The views of a scene show one set of named points, each view turned or mirrored, shifted and resized as a whole, with a little noise and some points left out.

Scene 1
View 1
Z_149: [ 13  -8  -4  -2   6  15   9 -28  11  -3 -11 -18  -7  -8   4   3  -6 -32
  -3  -1 -10  12   4   8   4 -12]
Z_94: [ 15  -6  -3   1  18  12  32 -33  19  -7  -3 -10 -23  -7   4  10  -6 -47
  -9   2 -26  10   3   6 -12   5]
Z_558: [ 26  -1  -9   1   7  39  22 -36   4  -8 -11  29 -29   2 -20  12  13 -31
   1   2 -27  17 -16  14 -11  20]
Z_621: [  0 -22  -1  -3   5   4  -6 -22   2   0  -3 -17   9 -11   5  -2  -8 -16
 -13  -1  11   7   7   4   4 -14]
Z_833: [  9  -4  -9  -7 -23   7 -28  -8  -5   0 -12  -7   4  -7 -12   5   4  -2
   3  -4  16   5  -8   3  -1 -17]
Z_720: [  3 -22  -3   1  14  13   6 -24  14  -3  -6 -22   1 -10  10  -2 -11 -28
 -13   0  -6  11  11   9   3 -14]
Z_522: [ 15   8 -12  -5 -29   5 -28   1   3  -5 -16 -16  -4  -7 -12  11   7  -8
  12  -3   6   5 -11   3  -9 -26]
Z_917: [  4 -21  -1   0  17  17  12 -34   6   0  -7 -11   3  -9   7  -3  -8 -29
 -14   0  -3  13   8   8   8  -5]
Z_590: [ -5 -40   1   6  16  18 -10 -13  18  -9  -8 -23   5 -10  10  -8 -14 -17
 -21   6  -3   4  13  14  -4 -21]
Z_377: [ -3 -30  -4   1  -5  12 -26  -8   4  -5  -7 -12  11 -10  -1  -2  -4  -5
 -13   2  15   2   3   7  -3 -19]
Z_717: [  3 -12  -3  -4  -2   0  -8 -18   6   0  -8 -31   8 -12   9   0  -9 -21
  -8  -2   9   7   8   4   8 -23]
Z_495: [  1 -17   0  -4   9   0   5 -23  11   2  -3 -32   6 -13  13  -1 -14 -27
 -13  -1   4   8  14   3   5 -16]
Z_447: [ 17   9  -7  -8 -17  -3  -2 -17  -1   0  -5  -9  -9  -8  -8  14   3 -22
   4  -3   2   7  -8  -2  -9  -5]
Z_678: [ 16   5 -11  -6 -18  24 -16 -23  -9   0 -23   1   1   0 -14   4   9  -8
  11  -7  10  18 -10   6  16 -13]
Z_267: [  8 -20  -3   2   9  23   3 -25   9  -5  -8   0  -5  -5  -2   3  -3 -22
 -11   1  -8  11   1  12  -2  -2]
Z_119: [  9  -6  -4  -4   2   8   4 -28   3   2  -9 -18   1  -9   4   4  -5 -27
  -3  -3   3  13   2   4  10 -11]
Z_411: [ -5 -29   1  -3   1 -14 -14  -8  12  -2   4 -32  10 -17  12   1 -16 -19
 -21   2  13  -4  13   3 -11 -21]
Z_490: [ 23   4 -10  -1  -5  20   5 -21  11  -9 -14   0 -20  -3 -11  13   7 -26
   6   0 -17  10  -9  10 -12  -4]
Z_171: [  0 -41   3   9  33  28  20 -33  14  -9   1   5  -9 -10   5  -2  -8 -32
 -29   7 -19   8   9  15 -10  11]
Z_456: [ 16   6  -9  -5  -8  25  -2 -31  -4   0 -20  -3  -1  -2  -6   3   6 -18
  10  -6   0  22  -6   7  20 -10]
Z_401: [  2  -9   0  -9   0 -17   1 -21   4   5   2 -35   8 -15  13   4 -14 -28
 -10  -4  13   3  10  -4   2 -18]
Z_321: [  9 -11  -8  -1  -5  22 -13 -18   3  -5 -18  -6  -1  -4  -6   1   1 -12
   2  -1   3  12  -4  11   6 -15]
Z_255: [ -5 -36   6  -1  27   3  15 -34  10   3   7 -19   9 -16  19  -4 -18 -32
 -30   2   3   7  17   7   4  -4]
View 2
Z_558: [ 12 -12  22   5  -7  -6  -1  -9   3   6  17  11 -13  -3  19 -12  -1  10
  11   1   1  -5  15  -5  -8 -19]
Z_119: [ 3  3  0  3  6  1 -4  1 -3  1  0  7  0 -8  7 -7 -2 -1 -4  1  3 -2  2  1
 -1 10]
Z_590: [ 10   1 -13   9   1   9 -15   0   0   7   2  11  -2 -10  -1 -15   5  -8
 -16   3   1   8   9  -9  13   1]
Z_833: [ -8   5  -5 -10   6   5   2   7  -9  -5   3   7  -5   0  20  -7   8 -21
   3   6   4  -8   6  -2  -1   7]
Z_321: [  3   2  -1  -6   6   2  -7   1  -6   1   5   7  -4  -3  13 -12   7 -11
   0   2   2  -5  10  -5   0   2]
Z_267: [  7   0   4   2   1   3  -7  -1  -3   5   5  10  -5  -3  11 -11   3  -5
   0   3   2  -1   9  -5   3  -2]
Z_522: [-12   3  -9 -14   7   1   4  10  -5 -11   9   6  -3  -4  18  -6  10 -20
   0   3   4 -13  10  -1 -10   4]
Z_917: [ 11   2   1   9   4   4 -11  -2  -3   8  -1   9  -2  -7   3 -11  -2   2
  -7   1   1   4   4  -3   6   5]
Z_720: [  8   1  -6   8   4   3 -13   0  -1   5   1   9   0 -10   0 -11   0  -1
 -12   1   1   4   6  -3   5   6]
Z_495: [  3   4 -10   7   7   4  -8   3  -1   1  -2   8   3 -13   0  -7  -3  -3
 -14   1   2   3   0  -1   5  13]
Z_621: [  1   4  -6   5   4   7  -7   3  -4   3  -3   9  -2  -7   7  -8   0 -10
  -7   6   3   3   1  -2   7  10]
Z_411: [ -8   6 -22   8   2  12  -4   9  -1  -1  -2  11   2 -13   2  -4   1 -17
 -17   9   4   7   0  -2  10  12]
Z_171: [ 16  -7   2  20  -8   7 -14  -6   5  15   6  15  -8  -9   1 -14  -2   5
  -9   5   1  12  10  -9  14 -11]
Z_401: [ -6   6 -12   6   7   5  -1   6  -1  -3  -4   7   3 -15   4  -2  -6  -6
 -12   4   3   2  -5   4   2  17]
Z_456: [  6   2  10  -6  10  -4  -5  -1  -9   0   2   5  -3  -1  15 -11   3  -2
   6  -1   1  -9   7   0  -7   7]
Z_94: [  8 -11   5  13  -5  -4  -5  -4   9   4  12  12  -5 -15   5  -9  -5  13
  -6  -2   2   1  10  -2  -4 -12]
Z_678: [  2   6   7 -13  10  -1  -2   2 -12  -1   3   5  -5   2  21 -10   7 -12
   9   1   2 -12   8  -3  -7   6]
Z_377: [ -2   7 -12  -1   2  11  -7   5  -8   1   0   9  -3  -2  10 -11   9 -23
  -6   8   3   2   6  -7  10   7]
Z_490: [  1  -6   4  -1   0  -5  -1   1   2  -3  14   9  -5  -9  14 -10   3   1
   1  -1   3  -7  13  -2 -10  -9]
View 3
Z_267: [ -1 -15   2  -1   3  -3 -12  -1   1   3   2  -2  -6   8  -8  10  -3  -7
  -2  -1   9  11   7  15   0  17]
Z_833: [  5   0  14  -8  -2   6  16  33  17 -12   1   6 -27   5  -1  -5   4 -17
  -9  -8  10  15  -1  17   5  22]
Z_490: [ -2  -5 -15 -21 -12 -15  -3   5   3   7  -7  -2  -8   7 -11  30   0  -3
   6  -6   4   9  10  17   9   3]
Z_321: [ -4  -9   7  -6  -3   2  -4  12   3  -6   5   9 -13   6 -11   4   2  -9
  -1  -5  14  13   4  16   2  21]
Z_94: [  4 -17 -15 -14  -3 -18 -16 -21  -9  24 -11 -19   4   7  -9  40  -2  -6
  12  10   0   4  15  16   6   2]
Z_522: [ -1   9  11 -27 -15   3  23  38  19 -13  -2  11 -26   5  -5   5  12 -15
   1  -9   7  16   1  19   8  14]
Z_171: [ -2 -28   2  11  14   0 -42 -30 -11  22   3 -25   9   3   3  26 -13 -12
   5  15  -7   2  18  18  -6  23]
Z_255: [ 12 -28  28  10  19   8 -19 -25 -17  17  -2 -27   2   8  -2   6   6 -32
  13  32  12   1   9  13  -8  28]
Z_621: [  7 -16  25   1   8  10  -1   3  -1   1   1  -7 -11   8  -4  -1   7 -27
   4  13  13   9   4  15  -3  26]
Z_149: [  1 -15   6 -13  -3  -5  -6  -8  -9   7  -5  -3  -3   9 -13  14   9 -14
  14  11  16   7   8  17   0  12]
Z_678: [  2  -7  -3  -7  -5  -9   9  23   7 -14   1  19 -18  11 -18  -7   0  -2
 -13 -15  26  14   2  13   2  15]
Z_411: [  6 -10  44  -6   9  22   4   9   0   4   0 -20 -16   4   9   3  18 -42
  16  25  -1   7   3  19  -3  34]
Z_447: [ 12  -2   2 -19  -6 -10  20  15  11   6 -14  -8 -21  11  -5  16   7 -17
   1   0   8   9   3  15   9   6]
Z_377: [ -3  -8  28   2   5  18  -6  19   7  -8  12  -1 -16   1   5  -4   4 -25
  -3   3   3  12   2  19  -5  35]
Z_717: [  5 -10  31 -11   1  10   6   7  -6  -1  -2  -2 -12   9  -8  -4  18 -29
  13  17  18   9   2  15  -4  23]
Z_917: [  4 -23  11   2  11  -1 -15 -15 -13  10  -1 -10   1  10 -13   6   1 -17
   7  16  17   7   9  14  -6  21]
Z_401: [ 16 -12  33 -11   6   8  17   2  -5   7 -10 -16 -16  12  -6   0  21 -36
  15  25  17   5   1  15  -2  22]
Z_495: [  6 -16  29  -7   4   8  -1  -8 -10   8  -3 -12  -5   9  -8   3  16 -30
  18  24  15   6   5  15  -6  21]
Z_590: [-10 -17  31   0   7  22 -25  -3  -7   1  13  -6   0  -2   0   7   8 -25
  16  16   0   8   7  19  -8  34]
Z_119: [  8 -15  10  -7   2  -4   4  -3  -6   5  -7  -5 -10  12 -13   3   9 -18
   6  11  21   7   4  15  -1  16]
View 4
Z_717: [ -6   0   4   6   2  -3 -25   6  20   6  -6  -5  10  10  -1  13  -4   6
   6 -18   2   7   4  12 -19  -8]
Z_456: [  8  -3  16  -2  18   1 -12   7   6  -2  -9  -1   3   0  -3  -1  -1  13
   4  19   2  10  -7   4  -2 -12]
Z_558: [ 24  -9  19 -13   0   3   5   2 -29 -12 -13  -1  -8 -19   7  15  17  10
 -11  26  10  -3 -11 -25   8   0]
Z_321: [  0  -2  13  -4  10   1 -16   7   2  -4  -9  -2   2  -2 -10  11   0   7
   3  -2   0  17  -7  12  -7  -3]
Z_377: [-13   1   1   0   5   4 -26   7   5  -3 -10   1   1   0 -17  17   2  -3
   9 -25   1  21  -7  22 -11   3]
Z_401: [ -4   0  -5  10   0  -4 -29   5  21  14 -10  -5   9  20   9  15  -5   5
   6 -24   3   1   8   2 -22 -10]
Z_678: [  3  -3  13  -2  29   6 -14   8   3  -4 -10   2  -2   4 -10  -1  -4  11
  10  16  -3  22 -15  10   0 -10]
Z_149: [  7  -4  15   1  -6  -6 -14   5   8   0  -5  -7   9   0   4  14   2  11
  -5  -3   7  -1   4  -3 -14  -6]
Z_833: [ -4  -3   1   1  24   4 -23   4  -3  -1 -15   2  -5  12 -12  10 -10   5
  13  -9  -8  30 -14  12  -7  -5]
Z_447: [ 10  -7   1   1  16  -2 -18   2  -8   5 -16  -5  -4  15   8  17 -11   9
   4  -4  -4  13  -8 -11 -10  -9]
Z_495: [ -3   1   3   7 -10  -5 -24   7  21   8  -6  -6  11   8   3  16   1   5
   0 -20   7  -1  10   7 -21  -6]
Z_490: [ 18  -9  18  -6   5  -3  -3   2 -15  -7  -9  -8  -1   0   3  19  -5  16
  -8   6   0  10  -9 -13  -4  -3]
Z_171: [  1   0   7  -6 -32   0 -10   5  -6  -8  -9  -2   4 -26   1  24  31  -6
 -11 -13  21 -14   6  -5  -6  10]
Z_267: [  2  -3  10  -5   1   2 -14   6  -2  -4  -9  -1   2  -8  -4  12   9   6
  -1   0   6   8  -5   4  -5   0]
Z_255: [ -6   4  -1   4 -30  -1 -23   6  19   7  -9  -2  12 -12   5  19  25  -5
  -4 -23  21 -19  16   4 -17   3]
Z_119: [  1  -3   6   2   4  -3 -19   6  12   5  -9  -3   6   6   4   9   1   8
   3  -3   6   2   3   1 -12  -8]
Z_720: [ -1   0  11   1 -12  -4 -19   7  14   1  -5  -7  10  -3   0  17   6   5
  -4 -14  10  -2   8   6 -16  -2]
Z_621: [ -6   1  -1   3  -1   1 -24   6  13   5 -10  -2   5   3  -3  13   6   1
   7 -17   5   5   2  11 -14  -2]
Z_522: [  5  -8  10   1  28  -1 -19   4  -6  -2 -10  -5  -3  18  -9  18 -23  13
   8  -9 -13  34 -16   7 -11  -6]
View 5
Z_490: [  6  -6  -3  20  -1 -12  -7   1   0  -4   1  -9  -6  -8  -4  -4  -9  14
  -3   9   1  11 -10  11  -6  -7]
Z_833: [ 17   4   5   5   1   6  -1   2  -4 -12  -1  -5   5   5  19   1  -1   9
   0   9  14   2  -8   8 -11  -3]
Z_717: [  3  -1  -1 -10   4  -2   2   2 -10  -8   6   0   4  10   3   1  -1   7
   9  15   6   4   7  13  -5   3]
Z_411: [  3  10  -3 -10   8  -2   5  -2  -8  -2   3   4   8  15   0  -3   7  -1
  11   9   6  -3  16  16  -2   9]
Z_94: [ -5  -6  -7  19   1 -22  -8  -3  -3   2   4  -9 -12  -4 -23  -6 -10   9
   4   6  -4  12  -4  15  -1   1]
Z_678: [ 14  -8   5   7  -1   4  -5   6  -9 -16   1  -9  -2   1  15   6 -10  16
   2  11  11   7 -17   6 -13  -8]
Z_495: [ -3  -2  -3 -11   5  -7   0   2 -13  -5   8  -1   0  11  -7   0  -2   5
  13  13   3   5   9  15  -3   6]
Z_267: [ 7 -7  1 11  3 -4 -2 -1 -8 -6  1 -9 -8  6 -7  2 -7 12  7  3  5  5 -9 10
 -8  0]
Z_447: [  7   6   0   8  -4  -8 -12   2   0  -7   2  -5   0  -2  10  -7  -5   5
  -1  12   7   9  -7  11  -5  -2]
Z_255: [ -9  -1  -4  -9   7 -10  -1  -4 -18  -1   7  -3  -9  19 -21   1  -4  -1
  22   4   3   2   7  16  -2  14]
Z_558: [  4 -10  -1  35  -3 -16 -14  -1  -1  -2  -1 -17 -20  -8 -17  -4 -17  14
  -1  -1   3  13 -25  10  -7  -5]
Z_377: [ 14   1   3   1   9   7   7  -2 -10  -6  -1  -3   4  15   5   5   4   8
   8   4  11  -5   3  10 -10   3]
Z_321: [ 11  -6   1   7   3   0   1   2 -10  -9   1  -7  -1   4   3   5  -5  15
   4   8   7   4  -6   9 -10  -4]
Z_401: [ -3   6  -3 -15   1  -7  -5   2  -9  -7   6   2   5   9   3  -3  -2  -1
  11  17   5   5   9  15  -2   7]
Z_917: [ -3  -8  -3   0   4  -8  -2   0 -14  -5   5  -8  -9  11 -14   2  -7   8
  14   7   4   5  -1  12  -4   5]
Z_590: [  6  -4  -4   1  13  -1  12  -4 -13  -1   3  -3   0  15 -15   5   5  10
  13   4   2  -4  12  14  -7   6]
Z_522: [ 18   3   1   7   0   2  -1   4   3 -11  -2  -3  10  -4  21  -2   1  13
  -7  15   9   4  -3   9  -9  -8]
Z_119: [  0  -4  -1  -2   0  -7  -6   2 -10  -8   6  -5  -3   5  -1   1  -9   7
   8  13   5   8  -3  12  -6   1]
Z_149: [ -1  -8  -4   3   2 -11  -3   1  -9  -6   6  -5  -4   1  -9   1  -8  12
   7  12   1   8   0  13  -5  -1]
Z_621: [  4  -1   3  -7   3   0  -2   1 -15 -10   4  -4  -3  15   0   4  -5   3
  13   7  10   1  -2  12  -8   6]
Z_720: [ -1  -7  -4  -2   6  -8   1  -1 -13  -5   6  -3  -4   9 -12   1  -4   9
  12   9   3   4   7  15  -5   4]
Z_456: [  6 -13   3   6  -1  -3  -7   6 -11 -15   4 -10  -5   0   6   6 -13  16
   4  13   7  10 -15   8 -10  -6]

In a view up to two points have been moved. Name them for each view, in the order of its rows, or write none.
view 1 -> Z_94, Z_267
view 2 -> Z_590
view 3 -> none
view 4 -> Z_255
view 5 -> Z_621

Scene 2
View 1
Z_385: [ -2  -5  -1 -11  -1  -4   7   5   3  -1   2  -5  -4  14  16  -4  -6 -11
   0  11  -5  -1   2   6 -10  15]
Z_192: [  5  19  -5 -12  -1  -6  -7  -4  -1  13  -1  24  19  -8   9 -11  -9   1
   7   2   8 -21 -12  -8  -9  -7]
Z_703: [ -3   0  -2  -8  -3   2   7  -1   7  -6   2 -10   0  10  17  -6  -7 -11
   1  11  -5  -1   3   1  -4   7]
Z_435: [-11   7   1  -3   0  -1  11   3   1  -4  -2  -1  10  -1   6 -12 -15  -5
  -1  14   1  -5  -7   1  -5   6]
Z_992: [  6  10   3 -12  -4  -9   2  -1   6  11   9   5   5   1  -1  -4   2   2
  -1   5  -1 -12 -11   1   0   6]
Z_576: [ 4 -2  4 -9 -5 -8 10  5 11  4  5 -9  0  6 -7 -2  4 -1 -9  9 -6 -3 -8  5
  7 16]
Z_454: [ 0  3  5 -9 -4 -7  8 -1  5  3 13 -4 -1  7  6 -4 -1 -2 -1  8 -6 -5 -7  6
 -4 13]
Z_687: [-15   6   2  -3   4  -6  13  11  -2   0  -6   4  12  -5   2 -14 -17  -4
  -2  15   4  -5 -11   2 -10  11]
Z_940: [ -3   0  -2  -3  -5   1   9   1  12  -7  -3 -14   5   4   3  -6  -5  -7
  -5  13  -4   0   1   0   8   7]
Z_648: [ 15   5  -3 -18  -4  -7  -6  -4   7  10   6   7   2   6  11  -1   4  -4
   3   1  -2 -12  -3  -2  -4   3]
Z_250: [  7   4  -2 -14  -5  -2  -2  -7   5   1  10   0   0  10  21  -3  -1  -8
   5   3  -5  -8   2   1  -6   3]
Z_488: [ 11  10   4  -9 -11  -5   4  -9  14   4  14  -9   4   2  -5   1   8   4
  -6   4  -8  -9  -8   0  14   3]
Z_34: [ 13   1  -2 -16  -4 -10  -1   4   9  11   1   2   3   5   0   0   6  -3
  -4   4  -2  -8  -4  -1   3   9]
Z_628: [ -1 -11   0  -2  -8   3  17   5  19 -15  -3 -34  -5  12   1   0   1 -10
 -11  18 -12  11   8   4  16  16]
View 2
Z_250: [ -9 -12  27   0  -6   0   0   9   8 -14   0  -6  -1  15   0   5  10 -24
  -3   4   0   7   9   6  -6  -2]
Z_992: [ -3   9  11   9  -2  13   4  11   3  -5  19   2 -10   2  -2  -4   5 -29
 -10  19  -5   5 -14  -4  -2  11]
Z_488: [-11  -1  22  -7   3  18   6  13  -2 -25  25   4  -4  -4   3 -18  -5 -18
  -7   6 -17   4 -13  -7   3  -3]
Z_628: [-19 -12  18  -6 -14  15  -4  -8  -5 -32   3   1   9  -8  25  -3 -27  27
   6  -1   2  -3   6  -2  26 -41]
Z_703: [ -9  -7  20   3 -14   5  -4   4   3 -11  -3  -7   2  12   9  12  -4  -3
  -3   2   4   0  16   4  -2 -16]
Z_940: [-19  -3  14   4 -18   8  -4  -7  -6 -12  10   0   6   4  13   6 -15   5
  -5   8   2   1  10  -2  10 -20]
Z_34: [ -8  -2  14   7  -2   5   1  -3   5 -13  10   5  -2  -1   2  -6   3 -24
  -4  23   1  10 -13   2  15   3]
Z_648: [ -8  -8  22   5   0  -1   1   3   9 -13   6   0  -2   8  -5  -3  13 -36
  -5  17   0  11  -6   7   2   8]
Z_687: [  3  21  -3  25 -17  14  -4   6  -3  15   8  -4 -12   9   9  23 -10  -1
 -11  17  11  -7   4  -6  -6  -4]
Z_576: [ -2   2  11   5  -1  16  -1   3   0 -19  10   2  -6  -9  12  -6  -9  -3
   1  15  -1   1 -16  -5  17 -11]
Z_385: [ -1  -8  17  10  -9   2  -6   2   8 -12 -13  -7  -2   9   7  16   2  -2
   3   9  12   1   8   7   6 -13]
Z_192: [ -7  15   8  20 -12   2   4  10   1  20  24   1  -8  18 -13  10  13 -49
 -22  26  -2   9   1   1 -21  26]
View 3
Z_703: [  4  -6 -15   3  -1  -4  -9   6   1  -3   3   9  -4 -18  -6  -2  -3   2
   9  -5   0  -6  -5  -1  -8  -9]
Z_648: [ -5   3 -26  10  -3   2  -3  -5 -25 -19   3 -13   6  -1   5   6   3  15
  20 -15 -12  -9  -1   8  -1 -10]
Z_576: [ -6 -11  -2  -1   5   7 -12  -8 -20   5   1  -7   2   1 -10  14   5   3
  10  12   5 -18   0   4  -4 -23]
Z_687: [ 11  -8   4   7   5   8  -7  11   6 -14 -13  -3  12  15 -17 -12 -11  -8
   9  -6   3  -7  -6 -15   3 -17]
Z_34: [ -4   0 -15   4   0   7  -7  -6 -25 -10   7 -15   9   5  -1  11   4  12
  12  -3  -8 -16   1   4  -3 -19]
Z_488: [-18  -9 -17  -2   2   0  -7 -12 -34   5   1  -7  -4   8  -9  12  10   5
  20   8   3   5   4  12  -4 -20]
Z_454: [ -2  -9  -7   7   5   2  -7  -6 -12  -7  -7  -5  -2  -6  -7   4   1   5
  22   0   4 -13  -3   5   2 -13]
Z_192: [ -3   5 -25  14  -2   5   3   5 -20 -35  -8 -17  18  33  -1 -15  -4   7
  22 -28 -16  12  -1  -8   7  -9]
Z_940: [  1  -5  -9  -5  -1  -2 -12   8  -4   8  10   8   0  -7 -12   3  -2  -2
  -4   4   2  -4  -2  -4 -14 -19]
Z_992: [ -7  -6 -13   7   3   5  -4  -7 -23 -14  -6 -13   7  12  -5   3   4   7
  23  -3  -1  -5  -1   4   3 -15]
Z_385: [ 10  -5 -10   6  -1   2 -10   4   2  -7   1   3  -1 -22  -2   1  -6   5
   9  -4   0 -22  -6   0  -5 -10]
Z_435: [  5  -9  -3   4   3   3  -6  10   3  -9  -7   3   5   7 -14 -11  -8  -6
   9  -6   2   1  -5 -10  -1 -16]
Z_628: [ -1 -13  -1 -13   1  -5 -20   1  -4  29  17  15  -9 -24 -16  15   2  -5
 -11  22  12 -15   0   2 -21 -26]
Z_250: [ -2  -1 -25   8  -5  -5  -4  -1 -13 -14   3   0  -3 -15   3   0   0  11
  18 -12  -7  -4  -3   6  -4  -5]
View 4
Z_250: [ -3  -7  -7   7  -3 -18   5   6  -1  -2   4   0 -15   5  -4  -3   8  11
  -8  -7 -17  -5  -1  -3   3   7]
Z_703: [  5 -10  -2   1  -3 -15   4   0  -1   6  -2  -5 -11   1   1   0   3   7
  -4   6  -7   5   0  -2  -1  12]
Z_628: [ 14 -24   4  -2 -14  -3  -7   4   3  -2 -11 -18   2  -3  -8  11 -10  11
  -1  27   9  16  16  -4  -1   9]
Z_648: [-12   2 -13   8  -4 -12  -4  11  -6 -10   5   5 -16   4  -4  -5  17  14
 -16  -9  -9 -18  -1  -8   5  -3]
Z_576: [ -6  -5   1   5  -9  -4 -11   5  -1  -5  -6 -11  -6  -6  -9   3   8  12
  -5   7   9  -9  15  -8  -3  -4]
Z_940: [  5 -10  -3  -1  -4 -11  -8   2  -3  -1  -5  -4  -7  -3  -1   2   2   3
  -5  18   3   8   5  -5  -1  12]
Z_192: [-21  13 -14   9   9 -23 -14  -1 -11  -4   6  22 -16  -6   2 -13  28  -6
  -4 -10 -12 -13  -8  -5   0   7]
Z_454: [ -6  -2   3   6  -5 -11   1   1   1   3  -2  -9 -11  -2  -8  -1   9  12
  -2  -4  -4 -10   9  -5  -4  -1]
Z_488: [-14  -8  -2  14 -11  -9 -18   7  -1 -16  -3  -3  -2  -8 -21   2  10   7
   0  -4  -8  -7  14  -3   0  -1]
Z_992: [-15   3  -3   9  -3 -11  -9   3  -4  -5   0   0 -11  -4  -8  -4  17   8
  -5  -8  -4 -15   7  -6  -1  -3]
Z_34: [ -8  -1  -9   6  -6  -7  -8  11  -5 -10   0  -2 -12   1  -6  -2  13  15
 -14   1   1 -13   5  -8   5  -4]
Z_435: [ -4   4   1   0   4 -17  -6  -7  -4  10  -3   3 -11  -8   6  -4  15  -2
   3   7   2   0   2  -5  -7  10]
View 5
Z_628: [ 38  21  13   9   1  -8  14  28  -9  11   4  20 -15 -17 -14  15  -1   9
  -5  -2 -45 -21  19   1   5 -15]
Z_34: [ -1  -3  -2  -1   8 -10  -5  10 -24   9  -1   8   0   1 -11  -7 -14  -2
  -5   0 -13  -4  -6 -17  14  -8]
Z_687: [  9   7  -2  -6  18   7  -8  15  -7 -10   0  -7   0  10   2  -4  12  21
  -4  -9   1   9   6   7 -12  -1]
Z_435: [  5  11   0  -6  12   6  -7  17  -4  -8   5  -3  -1   7   0   6   9  12
  -5 -10  -5   3   9   3  -4  -1]
Z_192: [-35  -3 -15 -13  13  10 -19   6 -12  -8   3 -11  14  23   2  -3  -4  -4
  -6  -9  17   9 -11 -16   9  -5]
Z_385: [ 17  10   3   1  -4 -14  -5   4  -9   1  11   9 -11   8  -8   6   0  16
   3  -3 -19   1   4   2  13   6]
Z_454: [  9   2  14  -3  10 -10 -13   9 -16   3   2   0  -5  -4  -8   5 -11   5
  -4  -7 -15   0   2  -3  10   8]
Z_488: [ -2   1  17  -5  15  -2 -11  22 -21  11  -2   2   3 -19 -11   8 -23 -16
 -13  -6 -20 -13   1 -16  12  -8]
Z_940: [ 14  17   0   2   2  -1   7  21  -7   4   7  12  -5  -1  -7  10   4   8
  -4  -4 -25 -10  12  -2   5 -13]
Z_648: [-12  -1  -2  -4   0 -12 -13   2 -20   6   7   4   2   8 -10   0 -16  -6
  -4  -3  -8   0  -9 -18  24  -1]
Z_703: [  9  17   3   1  -5  -6  -4  11  -3   1  12   7  -7   7  -6  16   0   9
  -2  -6 -22  -5   9   0  14   2]
Z_250: [ -6   9   3  -3  -6 -10 -15   4  -9   3  15   4  -3   8  -9  14 -11  -2
  -2  -5 -15  -3  -2  -9  24   4]
Z_992: [ -5  -3   7  -7  15  -4 -14  10 -20   4  -1  -2   4  -2  -7  -1 -14  -3
  -6  -6  -7   0  -4 -12   9  -1]
Z_576: [ 18  -4  15  -3  20  -9  -4  17 -28  11  -7   6  -5 -15 -12  -8 -14   2
  -8  -2 -19  -7   2  -9   1  -6]
View 6
Z_435: [  0  -5  -4   3   1  10  -7   3   5  -2   6   6 -12  -2 -13  -9 -14  -9
   3   3 -14  -1   4  -9  -8   8]
Z_34: [  7  11   8   3   5   6  -4   9 -10 -10   5   3  10   2   2   7  11 -16
 -11   1   1   1   6  -7  -2   0]
Z_488: [  7   4   7  -8  10  11 -13   4 -10  -4   4 -13   1   2   8  11   0 -21
  -2   4  11   5  -5   4  -1   8]
Z_628: [-11 -20  -9 -19   3  19   6  -6 -12  -7  -8 -11 -25   2  -8   1  -6 -28
 -19  -4  14 -17 -23  -5 -17   1]
Z_385: [ -7   4  -2   0   8  14   1   5  -5  -6   6   5 -19  -6 -17 -10   6 -14
  -9  -4  -7 -15  -4 -12  -1  -1]
Z_648: [  5  14   7   5  10  11  -9   9 -10  -2   7   4   6  -2  -1   1  17  -7
  -7  -1  -2  -3   9  -4   7   0]
Z_454: [  0  10   7  -2  12  10  -7   7  -3  -7   9  -4 -14  -5  -8  -2   0 -19
  -1   1  -2  -4  -3  -6   2   4]
Z_192: [ 14  10   5  17   2   5 -16   9   3   3  13  13  17  -2  -3  -5   2   6
   6   5 -19  12  28  -6   4   8]
Z_576: [  1   4   5  -5   7   7  -2   5  -6 -14   3  -5  -8   1  -3   8  -4 -28
  -8   2   5  -2 -10  -9  -9   3]
Z_250: [ -1   3  -1   0   9  16  -4   5 -10   3   7   2  -8  -4  -9  -7  13  -6
  -7  -6  -1 -11   4  -3   5   0]
Z_940: [ -4 -14  -8  -7   0  16   0  -2  -7  -2  -2   0 -12   1  -8  -4  -5 -14
 -11  -3   1  -8  -4  -7 -12   2]
Z_687: [  1  -2  -2   7   0   5  -5   4  10  -8   7   9 -12  -3 -17 -11 -19 -11
   4   5 -21   0   7 -16 -12   9]

In a view up to two points have been moved. Name them for each view, in the order of its rows, or write none.
view 1 -> Z_940
view 2 -> Z_992
view 3 -> none
view 4 -> Z_648, Z_192
view 5 -> Z_576
view 6 -> Z_34, Z_250
